Each row is a point on a tangle of strands that fork, close into loops and nearly touch. The rows are in no order.
Two points are linked if the straight distance between their rows is under 130. Some points are linked to none.
<826>: [ 34  10 -25  53 -16 -54 -20 -21 -16  19 -21  -9  38  28  26 -66   0   0
  22  18   9 -42 -63 -71 -53]
<528>: [ 85  21  16  47  -8 -67 -19  30   7  -7 -14  11  17  11  13 -57 -13 -43
  17   8  18 -52 -98 -70 -57]
<757>: [ 11  22 -11 -10 -25  16 -48   6 -25  18  -5 -44 -20 -17 -21 -90 -48  28
  22 -26 -83 -31 -50   0  18]
<434>: [-36  46 -33  14  27 -16  18 -56 -55  37 -26 -13  34  28  18   8  26  54
 -11  18  30   6   4   4 -22]
<859>: [ 37  30 -43 -65 -68  20  19  -1 -40  10  -7  58  -3  -6 -28  30  -3  -8
 -37  -1   7  28  21  83   6]
<82>: [ -3 -60 -10  -8 -55  14 -13 -11  36   4  27   0 -14   9 -11 -41 -39  12
  16  19 -46   5  53  -4  44]
<693>: [-26   7  21   5  51 -46  18   9 -17   7 -53  -2  70  10  29  30  50   9
 -27   6  61   1  16   5   6]
<148>: [ 36  -6   6  21 -54 -46 -59  35   8 -15  14  16  18  24 -13 -57 -47   2
  23 -13  -8 -10 -41 -29  -2]
<740>: [-56 -65 -23 -13 -55  70  68 -70  17  -3 106  55 -30  10  48  40  28  62
  61  43  10  22  53 -40 -11]
<407>: [ 26  64  38  -1  74 -20 -32  75 -22  -6 -49 -29  -7 -73   3  13  29 -44
 -10 -38  12 -65 -71   9 -36]
<212>: [ 55  26 -28 -10 -45 -23 -19  -8 -25   1   4 -17  30 -33 -19 -86 -65  13
 -21  -1 -91 -20 -36  -5  46]
<205>: [  84   16   32   16    4 -105    6   24    2  -15  -34   27   78   -5
  -24  -22   18  -44  -53    9   56  -17  -37  -14    7]
<559>: [ 24 -26  12  13 -53 -15 -51  21  45  -8  24   5   0  11 -44 -42 -62 -16
   3   2 -33   2  10   3  40]
<191>: [ 60  43  52  13  -4 -29 -29  48  64 -18   7 -15 -13 -26 -73 -14 -60 -74
 -37  15 -44   0 -19  32  32]
<282>: [ 26  78  45  32  56 -76   7  11  19  12 -28 -40  14 -46 -42 -39  19 -57
 -34  53   4 -70 -48 -45 -26]
<91>: [-29 -78 -37 -26 -98  67  39 -36   4 -15  77  69 -44  -9  12  15   7  36
  61  30  -7  24  39 -23 -26]
<907>: [-43  21  22  79  76 -28 -22 -12  25  -6 -28 -50  26  10   6   6  -6  11
  20   1  20 -16  11 -40 -34]
<764>: [-13 -12   5  -4 -22  15 -11  25  15  37 -42  10 -16  31 -51  19  20 -41
 -10   0  34  52  11  52  -4]
<507>: [ 91   5  12   9 -61 -59 -62  64  13 -59  20  38  30  21 -22 -30 -57 -14
  -9 -24   7   6 -62 -18  -3]
<913>: [ 11 -19 -16 -55 -24  46 -21  28 -32 -32  54  30 -62  21  37  34 -23  14
  17 -51 -25  13   3   2   9]
<2>: [-32 -40 -32  -2 -53  42 -38  17  -3  17   6  40 -44  33  -9  25  -4  19
  42 -17  15  45  16  21 -32]
<646>: [ -9  -1  59  36  79 -37 -20  54   3  18 -55 -18  83 -74  43  28  52 -28
 -15 -21  59 -47 -52   4 -21]
<234>: [ 18  30  -8  31  55 -34 -35  35 -56 -11 -32 -14  22   1  59  12  16  -1
  24 -48  30 -33 -79 -39 -68]
<381>: [ 52  20  38 -10  20 -39 -35  81  -3 -23 -37  18  38 -30 -26  20   1 -65
 -38 -35  15 -16 -39  35   4]
<277>: [-83 -23 -30  43  23  17  22 -35   3   2  32  29  25  42  52  76  18  70
  33   3  65  49  61 -15 -16]
<628>: [  21   11  -37  -41 -110   31   47  -44   -3   15   -9   58  -14   -7
  -29   20    1    0  -16   30   33   39   60   55    7]
<19>: [ 43  71  59 -34  63 -12 -44  93 -12 -54 -15 -29 -35 -96   9  18   8 -44
 -14 -67  -4 -59 -57  10 -15]
<788>: [  4  -7  19  -8 -50 -20  19 -15  52  27 -31   8  12  33 -64 -15  10 -33
 -29  37  35  73  39  39  32]
<39>: [-61 -39  22  16  60  43  25 -27  45  -2   9 -51 -41  27  -1  17  13 -13
  12  27 -13  11  48 -20  11]
<448>: [-16   1 -25 -36 -78  29  48 -86  -2  28   6  14  14   0   1 -29  -1  66
   6  40   0   3  73  17  42]
<321>: [-26  34  -5 -17  23  51 -40  28  -9   9  -9 -59 -95   4 -17 -16  -6  -8
  11 -63 -49  -7 -47  26 -20]
<763>: [-41   8  41   8  46  -4  -5  40  28  27 -53 -21  10  -2 -44  27  38 -50
 -20   9  35  19  15  35   6]
<87>: [-67 -59  -5  27 -22  27  30 -58  59   8   5 -34  10  41  -2 -29  -8  50
  34  38  -9  25  56 -31  25]
<187>: [ 24  19 -26 -27 -83 -13  27 -63 -20  18   3   9  33 -22 -12 -58 -30  56
 -23  30 -31  -1  57  24  54]
<517>: [-41 -25 -25 -37  -3  60  49 -28 -21  34  -2  32 -30  22   4  67  54  -5
   5  16  38  56  33  42 -18]
<156>: [-19 -36 -29 -51 -53  96  30 -42 -34  22  77  28 -44  -6  34 -14  -8  63
  47  12 -67   4  22   8  32]
<929>: [-28  40  27 102  72 -65  -5  -7  25   5 -46 -38  58  -4   4  -4  19 -14
  15  23  68  -5 -26 -52 -39]
<289>: [-40  28 -21 -10 -27  22  31 -83 -41  36  14   3  22  28  29   6  19  90
  10  29  20  -2  45   7   5]
<840>: [  8   8  37 -17  22 -53  42  -3  44 -18 -22 -21  17   6 -25  -2   1 -45
 -66  25   2   8  56   9  51]
<542>: [  0  34 -24 -41  14   1   5 -17 -34   9   2 -22 -13   7 -23 -25 -16   5
 -47   3 -68 -40   6  14  33]
<624>: [-62 -13  29  59  63  10 -28 -17  49  -5  -4 -62 -23  24 -10   3 -11  11
  35  11 -10 -12  37 -22 -13]
<762>: [ 43  24  38   1  17 -86  28   3  30 -14 -37  -6  63  -7 -37 -12  14 -42
 -81  23  34  -4  18   5  46]
<761>: [-22 -47  22 -18  30  36  50 -19  45  -5   3 -21 -37  16 -22  17   6 -49
 -20  33 -25  20  56  -6  29]
<487>: [  8   9  52  16  56 -39 -40  67  -7 -11 -40 -10  23 -22   8  28  18 -39
  -7 -29  36 -41 -22   9 -13]
<402>: [-33 -66 -41 -29 -50  74   4  -5  -3  -4  56  51 -73  21   9  37  17  13
  55  -2  -5  41  14   1 -44]
<18>: [ -32  -19  -37  -29    3   86  -15    7  -22   15   11  -24 -110   21
   -1   15    0   -1   36  -59  -42   35  -25   27  -26]
<172>: [ -55  -88  -27    6   -5  112   66 -103  -10   15   35   -4  -59   18
  -10   27   45   19   42   56    0   69    4  -17  -50]
<544>: [ 63  57 -23 -31   1 -41 -16  31 -71 -10 -44  -1  13  -4   8 -34  -5 -23
 -29 -28  -7 -31 -91  -6 -32]
<777>: [ 83  -1  30   6 -19 -53 -47  71  27 -44   3  44  29  10 -27  23 -37 -42
 -29 -26  28   4 -23  26  18]
<406>: [ 45  33  42 -47  49 -10 -31  93 -28 -78  -1 -16 -27 -35  30  31  -7 -37
 -20 -90  -4 -45 -35   2   0]
<831>: [  5  17  14  54 105 -27   0  33 -32  20 -52 -25  82 -92  71  28  57 -19
  -6 -33  53 -58 -89 -12 -63]
<918>: [-33  -6 -26 -35  -6  63 -26   1 -41  -5  69   3 -66  37  60  20 -12  72
  48 -48 -40   5  -8 -11  -2]
<145>: [-65  18  16  50 106 -26  31 -19  -6  -1 -44 -31  70   2  46  52  37  22
 -16  -7  63  23  22  -7   1]
<908>: [  8 -15  17 -36  40  20  16   0  32 -27  33 -34 -49 -14 -22  -1 -24 -54
 -38  11 -73 -24  48   3  38]
<590>: [-40  -9 -40 -12   4  48 -13  11 -38  30 -10  24 -29  32  21  57  37  28
  34 -36  34  39  12  39 -27]
<394>: [ -1  46  -6 -40  -8  34 -43  23 -26 -20  -7 -54 -64 -13 -13 -50 -43   3
  -5 -58 -84 -24 -54  10  10]
<371>: [  1  60  26  79  75 -54   7   2  25  34 -52 -46  36 -28 -12 -25  32 -46
  -2  38  36 -40 -61 -43 -54]
<758>: [  12  -32  -39  -23 -100   -8  -20   22    3  -43   51   80   -5   18
   20   16  -26   51   26   -8   20   -1   37    6    1]
<854>: [ 80  77  43  22   2 -75 -21  31  40  -5   2  -7  20 -34 -73 -30 -45 -71
 -49  22 -25 -23 -69   9  15]
<554>: [-41 -76 -32 -17 -28 116  51 -86 -13  35  60  -5 -59  12   1  -5  14  56
  51  38 -43  31  12  -8  -1]
<812>: [107  62  22  17  16 -98  10  37   5 -14 -22  20  54 -35 -50 -33 -11 -79
 -63  14   8 -37 -91 -10  -6]
<99>: [ 31 -35 -13 -33 -47  -6 -46  60 -11 -59  27  60 -15  26  21  29 -28   9
  11 -53   7   3  11  -1   5]
<513>: [  48   30  -14   32   77  -35   16   42  -50    5  -43   -5   34  -34
   61    5   41  -28    1  -29   39  -60 -107  -44  -74]
<858>: [ 46 -45 -26 -66 -31  47  63 -41 -28 -25  64  64 -46 -20   9  54   5 -48
 -12  25 -35  49  32   6   9]
<267>: [ 20  46  29  23  28 -80   0 -23  21   9 -23 -45  28 -16 -24 -58  -6 -28
 -29  45 -23 -57 -15 -49   3]
<594>: [ -3  25  28  41  34 -19 -75  56  24 -44   7 -30 -41   2  16  -3 -23   1
  47 -49  -5 -44 -33 -48 -44]
<319>: [  5 -28 -29 -49 -71  60   0 -13 -40  -4  71  29  -3 -18  42 -47 -46  79
  45 -10 -61 -13  27   0  50]
<490>: [ -3 -39  18 -13 -62   1  71 -54  83   3 -24   6  -7  25 -44 -34   1 -33
 -23  57  21  93  53   8  54]
<208>: [ 33 -20 -25 -35 -90   4 -18  -5 -20 -30  53  53  24   4  23 -15 -52  62
  20 -11 -25 -10  34  -4  31]
<220>: [-44  13 -11  69  75   0 -57  34 -30  22 -38 -19  18 -25  33  55  18  17
  25 -57  45  21 -41  20 -55]
<887>: [-24 -33 -28 -29 -62  63  50 -52  -3  26  -7  46 -39  16 -26  27  36  -3
  15  38  33  54  46  24 -24]
<147>: [-64 -21 -10  58  42  45 -37 -19  15   6  32 -45 -34  20  14  -8 -30  55
  47 -20 -47  -8  13 -15 -13]
<475>: [ 36   4  25  -4   6   2  14   8  56 -15   9 -23 -42 -21 -65  -8 -41 -69
 -45  28 -68   5  35  28  43]
<246>: [-24   2  -6 -37  14 -13  38 -10 -25  12 -34  20  42   5  17  45  59   6
 -32   7  66  29  52  35  22]
<719>: [-59 -33 -31  18  24  75  -4 -40 -11  22  64 -21 -47  36  36   9 -12  74
  49 -12 -63   6  16  -9  10]
<374>: [-30 -93   1   7 -61  19  20 -37  66  -4  34   3   3  14 -13 -51 -17  35
  28  45 -13  28  70 -34  41]
<40>: [ -8 -14   8 -56  35   4  24  39 -25  23 -42  25  40 -40  11  57  55 -40
 -56 -20  31   7  24  66  38]
<525>: [-55 -22   9  43  -4  -1   4 -58  50  30 -26 -64  18  32 -29 -74 -12  43
  24  39 -21   7  24 -16  30]
<569>: [ 28  20 -21 -56  -2  13  -5  42 -49  -3 -24  40   5 -19   0  54  14 -26
 -52 -38   5   8  -7  71  20]
<440>: [ 48  29   0  -3 -21 -67   2 -18   7   3  -9 -34  35 -17 -33 -76 -34 -14
 -48  26 -57 -36  -4 -16  46]
<673>: [-60 -32 -25  -1 -18  38  34 -35   4   0  61  52 -14  41  49  66  23  68
  36  18  42  22  64 -12 -10]
<75>: [-79 -10  -6  39  65  13  25 -22 -13  18  -8  -5  43  29  50  79  38  34
   4  -8  61  41  40   2   2]
<864>: [ 10  24 -23  19  15 -49  -1 -42 -27  14 -23 -15  39  31  29 -40   3  25
  -3  20   9 -29 -11 -29 -16]

A piece is all that can be reached along the links. How many separate loops has the piece of each point below (a circle has one, a figure eight two, a Y none), and how many tips (points with one link)?
<628> -> loops 1, tips 0
<208> -> loops 0, tips 3
<864> -> loops 0, tips 2
<764> -> loops 0, tips 2
<19> -> loops 0, tips 3

How many points has the smallest loop of links through each point below? Write 0 if it is on no loop.
<145> -> 17
<434> -> 0
<394> -> 0
